Points on a hilly landscape, in no order, each with its height.
From any point a ball rolls to the lowest of the 2 points nearest to it. It stops when none of these is lower. Distance is the straight distance between rows; heights are no part of it.
j_337: [ -5  12 -13   2   9  -2  -2  -1  -5   8  -9   4   1  -5  -4  -7  12   3
  -7   9]  h=290
j_123: [  8  -1  15  -2   9   0 -10 -15   2  24 -13  13  17   8   9 -17   4  12
  -7  12]  h=721
j_58: [ -2   6  19  -2   8  -2  -2 -14  10  16 -26  10  16  15  10 -22  17   8
  -8  16]  h=660
j_454: [  9  15  -9  -2   9  -8 -12   6   1  -1  -9   4  -3  -5  -6   0   2  -6
   3   9]  h=423
j_356: [  9 -13  -1  -1  14  17   6 -11  12  10   8  13  13  -8  -1  36 -11  -7
   4 -16]  h=748
j_613: [  5  -3   7 -15   2  19   2   0  13 -23  -8  -7  19   8   2  29 -41  -1
   8  -2]  h=662
j_848: [  8   4  -6  18 -11  -3  15  -4  16   0  -8  19 -13  10  -4 -25  20  10
  -2  -1]  h=739
j_605: [ 13   2   0  -9 -10  -2  -2  24  -6 -12  11 -13   3  -7   6  14 -16  -1
   3   0]  h=663
j_19: [-25   0 -10  -2  -7   4   8  -4  -8  11  -8 -10  -3   9  -1 -10  25   2
 -19   7]  h=277
j_456: [ 17   1  -4  -2  15   2 -14  -8   2  15   1   1  -4  -1  -5   6 -14  -4
   0   2]  h=457
j_962: [  8  -1 -10   0   2  -1   2  14  -6  -4  13  -9   3 -10   3  15 -11   4
   5  -9]  h=718
j_929: [-35  -8  14  -3 -18  -5   8 -14 -16  12  17   5  -5  -3  -3 -24   1  -5
  -3  -1]  h=643
j_64: [-17  -2  -8   3  -9  -5   7  10 -16  -9  17  -9  -6 -17  -4  -9   2  -1
   2  -9]  h=788
j_570: [-25 -12  18  -6 -14   9  15 -13 -21  13   7 -11  13   4  18  -5  28  -4
 -16  -6]  h=624
j_130: [  4  -2   3  -2  17   6 -10 -18   3  23  -6  14  12  -1   7  -6 -10  13
  -8   6]  h=771
j_431: [ 33   0   4  -1  -2 -10 -11  15  16  -8  -4   8 -21  11  -6   3  -7  -5
  11   9]  h=267
j_951: [-26  -1  -3   5 -19  -8   6  12  -9 -17  13  -9 -12 -14 -11 -18  -6  -7
  12  -8]  h=806
j_240: [  5   4   2   1 -18 -19   0  24  -3 -23   4  -4 -21   3  -1  -7  13  -6
   8   5]  h=607
j_94: [  1  16 -12   4   7  -1  -8   7  19  -7 -19  13   2 -14 -11 -13  -7   2
   3   9]  h=345
j_148: [ -2  -4 -15   0 -11   0  -2  20  -1 -10  -2   1  -2 -19 -13 -19  -8   7
   8   3]  h=100
j_361: [ 13  -6   6 -14   4  18  11   7  13  -9   5 -12  11   4   1  35 -32  -4
   7  -3]  h=587
j_249: [ -5  -1  -7   1  -7  -5   8  15 -13 -10  20 -11   3 -18   5   7   0  -4
   1 -15]  h=762
j_655: [  6   7   7  11  -4  -2   8 -13  16   9 -21  17  -5  18   4 -21  31   6
  -7  10]  h=652
j_520: [-17 -14  21 -12 -15   3   5  -3 -11  13 -15 -16   5  24   8 -23  28   2
  -9   6]  h=266
j_138: [  7  -3  -5  -5  13  12   4   0  10  -7   1   7  15  -9  -2  35 -20  -1
  11 -14]  h=791
j_879: [-25   2  -7   6  -7  -4  15  -4 -15  -3  13 -20  -9  -3   4   1  23  -9
 -12 -12]  h=404
j_750: [-31  -2   5   7 -14  -5  10 -13 -13   3  13 -18 -15   5   5  -9  22 -12
 -15  -9]  h=327
j_965: [  9  -1  -7  -2  10   7   2   9   5  -7   4  -4  11  -7   2  26 -25   9
  10 -10]  h=770
j_143: [-16 -12   5   5 -10  -5   5  -8 -17  12  22   3  -4  -6   0 -20   1   3
  -3  -7]  h=616
j_324: [-19  -8   3  -4 -16   4   7  -5   0  13 -17  -4  -4  23   0 -21  28   0
 -17  10]  h=128
j_648: [-35 -14  16 -10 -19   3  10  -9 -13  13  -4 -15   3  21   7 -17  19  -3
 -16  -3]  h=113
j_243: [ 21   5   3  11  12 -11 -18 -11   4   9  -7  11 -14   8  -3  -3   9  -3
   4   8]  h=219
j_31: [15 -8 -5  2  6  2 -7  0 -7 18 14 -1 -6 -5 -2 -1 -6  4 -4 -2]  h=537
j_134: [-18  -3   3   5  -5   4  13 -11 -18  15   9 -10   8   2  13  -2  26   2
 -14  -4]  h=557
j_112: [  4   7 -16   3   0  -1  -7  18   8  -8 -13   3   2 -16  -9 -12  -8   8
   8   7]  h=234
j_658: [ 16   8   5  18   1  -4   4 -13  22   7 -15  25  -8  11   3 -19  20   8
  -1   6]  h=695
j_400: [ 8 14 -6 -2 12 -5 -2  2 -3 -7  0 -1 12 -4  4 26 -5 -7  6 -7]  h=475
j_231: [-21   7 -17   0   6   4   9   0  -5   6 -10  -2   2  -4  -3  -8  15  11
 -13   7]  h=146
j_832: [  0 -16 -10  -8  -7  13   3  19  -4 -13  16  -7   4 -25   4   9 -17  14
   9 -12]  h=318
j_997: [-18   0 -13  16 -10  -5  12   6  -1  -4  -3  -1 -10   1 -12 -25   9  10
  -1  -1]  h=792
j_958: [ 21   4   9 -13  -8   3 -12  16  10 -15  -6  -9  -2  12  -1   9 -29  -1
   7  19]  h=511
j_909: [-30  -8   9   4 -17  -2   9 -11 -13  10   3 -12 -11  18   3 -18  24  -4
 -13  -1]  h=238
j_132: [  5 -15   2  10  10  13   6 -11   7  16  10  17  18  -9   5  34   3  -1
   1 -13]  h=708
j_615: [ 11  -2  -1  -5  21   8  -7 -20   4  -2   0   3  10   5  -4  25 -21 -16
   3 -16]  h=224
j_579: [ 17   9   4  -1  -5 -20  -9  21  -2 -15   1  -3 -14   6   3   5   3  -1
   8  10]  h=536
j_798: [ -4  13   5  12  22  -8 -14 -25  12   5 -17  17   4   7   2 -11  -2   1
  -4   4]  h=405
j_608: [-11  -2  -7  17 -20  -2  18  -3   9  -2  -3  10 -12  11 -11 -31  18   8
  -3  -2]  h=769
j_703: [ 13  10   9  12  14 -11 -17 -21  18   1 -17  23  -9  10  -3  -9   4  -6
   3   5]  h=328
j_13: [ 26  -1   0  -9  -3  -1 -12  18  13  -5  -2  -5 -13   4 -10   0 -19  -5
   7  10]  h=397
j_298: [  0  17  -8   6   5 -16  -1  12  -2 -14  -8 -10 -14   7   0   5  18   1
   6   6]  h=719
j_700: [  3  -1  -4   5  13   8   3 -13  -4  14   5  11  17 -10   7  24   3   0
  -2  -8]  h=651
j_490: [  7 -21  -2  -8 -11  17  14  23   9 -14  20  -5   8 -21   7  27 -18   7
   7 -14]  h=411
j_867: [ 14 -15   4 -12  -3  19  14  17  12  -7  15 -12   8  -9   4  33 -25  -1
   5  -7]  h=502
j_36: [  3 -12   1  -4  10  11  -1 -13  -9  23   8  10  14  -6  11   3  -1  17
  -8  -1]  h=787
j_543: [-14  -1 -10  12 -18 -10   7  15  -4 -17   4  -5 -13  -7 -15 -22   2   1
  10  -4]  h=812
j_764: [ -3  -7 -16  -7  -4   9  -3  21  -4 -12   3  -5   4 -26  -2  -4 -15  15
   9  -2]  h=229
j_328: [  0  -4  -2   5 -18  -7   1   2  -5   4   7  13 -15  -3 -13 -25  15 -10
  -1   4]  h=705
j_827: [ -8 -14   6  -6   0  12  11  -9 -15  18  12  10  20  -8  16   4  13  17
  -9  -5]  h=742
j_542: [  3  14 -10  -2  17  -3 -13  -2   6  -5 -14   8   5 -10  -8   1 -14   0
   3   4]  h=441
j_91: [ 27   0   2  12   3 -14 -12   2   8   0  -2  10 -22   8  -4  -1   9  -2
   8   5]  h=45
j_9: [ 17   2   0  -2  17   5  -9 -13   0  12   6  -2   2   2   0  23 -12 -10
   2  -7]  h=356
j_871: [-4  9 -3  2  1 -3 -5 -6 -7 11 -7  2 -5  2  0 -8 29 -6 -8 14]  h=406
j_634: [ -1  12 -10   1  17   1  -1 -10  -6   6  -2   6  13  -9   2  16   4  -2
  -1  -2]  h=580
j_949: [-27  -3  -6   6  -7   5  20  -5 -12   4  12 -12   3  -6  10  10  28  -4
 -16 -12]  h=477
j_594: [-29  -1   7   6 -19  -9   7  -7  -9   1  14   0 -16  -3  -8 -22   9 -14
  -2  -3]  h=665
j_845: [  3 -14  -2   6  -3  -1  -2  -1 -14  14  23   0  -7  -9  -2 -11  -6   5
  -4  -7]  h=583
j_149: [  4   9   8   2   6   0 -10 -17  -7  18 -14   7   5   8   4  -9  24  -1
  -8  17]  h=500
j_869: [  6   4  18   5  -2  -1  -2 -15   6  14 -23   9   1  19   8 -19  31   4
  -7  17]  h=593
j_402: [ 11  -4  -4  -9  22  13  -4  -2  15   0  -3  -9  -2  -4  -9  10 -35   6
   7  -2]  h=561
j_903: [-12  -1   3   5 -22 -11   1   5  -7  -5  14   7 -18  -8 -15 -25   6 -17
   4  -2]  h=685
j_877: [ 14  16   3  -2   5 -17 -12  12   4 -19 -10   1  -8  11   0  10  -5  -1
  12  10]  h=456
j_69: [  1   6  -3  -4  17   3 -15   1  18 -18 -17  -2   7  -6  -4   5 -38   4
   9  -3]  h=627
j_245: [-14 -17  19  -8  -8  12  17  -9 -19  16  10   1  23  -4  21  -1  24   6
  -9  -6]  h=686
j_181: [  3   0   1 -15  12  13  -8   0  15 -23 -13  -8  13   0  -2  17 -45   1
   9  -3]  h=674
j_517: [  9   3   2 -11  19   1 -10 -13   6 -18  -5  -1  10  10  -4  21 -29 -17
   3 -14]  h=85
j_564: [ 11  14   4  -9  11  -5 -11  -1   3 -22  -6  -4   9  12   2  24 -26  -9
   8  -5]  h=237
j_944: [ 11  19   2  -6  10 -13 -11   5  -3 -17  -4  -2   4   8   4  21  -9  -7
   9   2]  h=358
j_105: [ 19   6   5 -13  -7   1  -6  18   1 -13   5 -14   3   6   6  19 -25  -2
   3  10]  h=595
j_25: [ 20  -2  -4  -7   7   5  -9  11  12   1  -1 -12  -7  -1 -12   4 -30   1
   6   5]  h=487
j_902: [  0   5  -3   9  -6 -18   2  10  -6 -10   4  -6 -25   5  -2  -6  26  -6
   2   3]  h=661

Two balls start at each pair of points below. Name the first point that both come to, or write never.
j_245, j_845 => never
j_965, j_402 => j_13
j_138, j_31 => j_517
j_543, j_929 => never

For each start below, name the point where the ball stops.
j_903 => j_517
j_36 => j_648
j_328 => j_517
j_902 => j_517
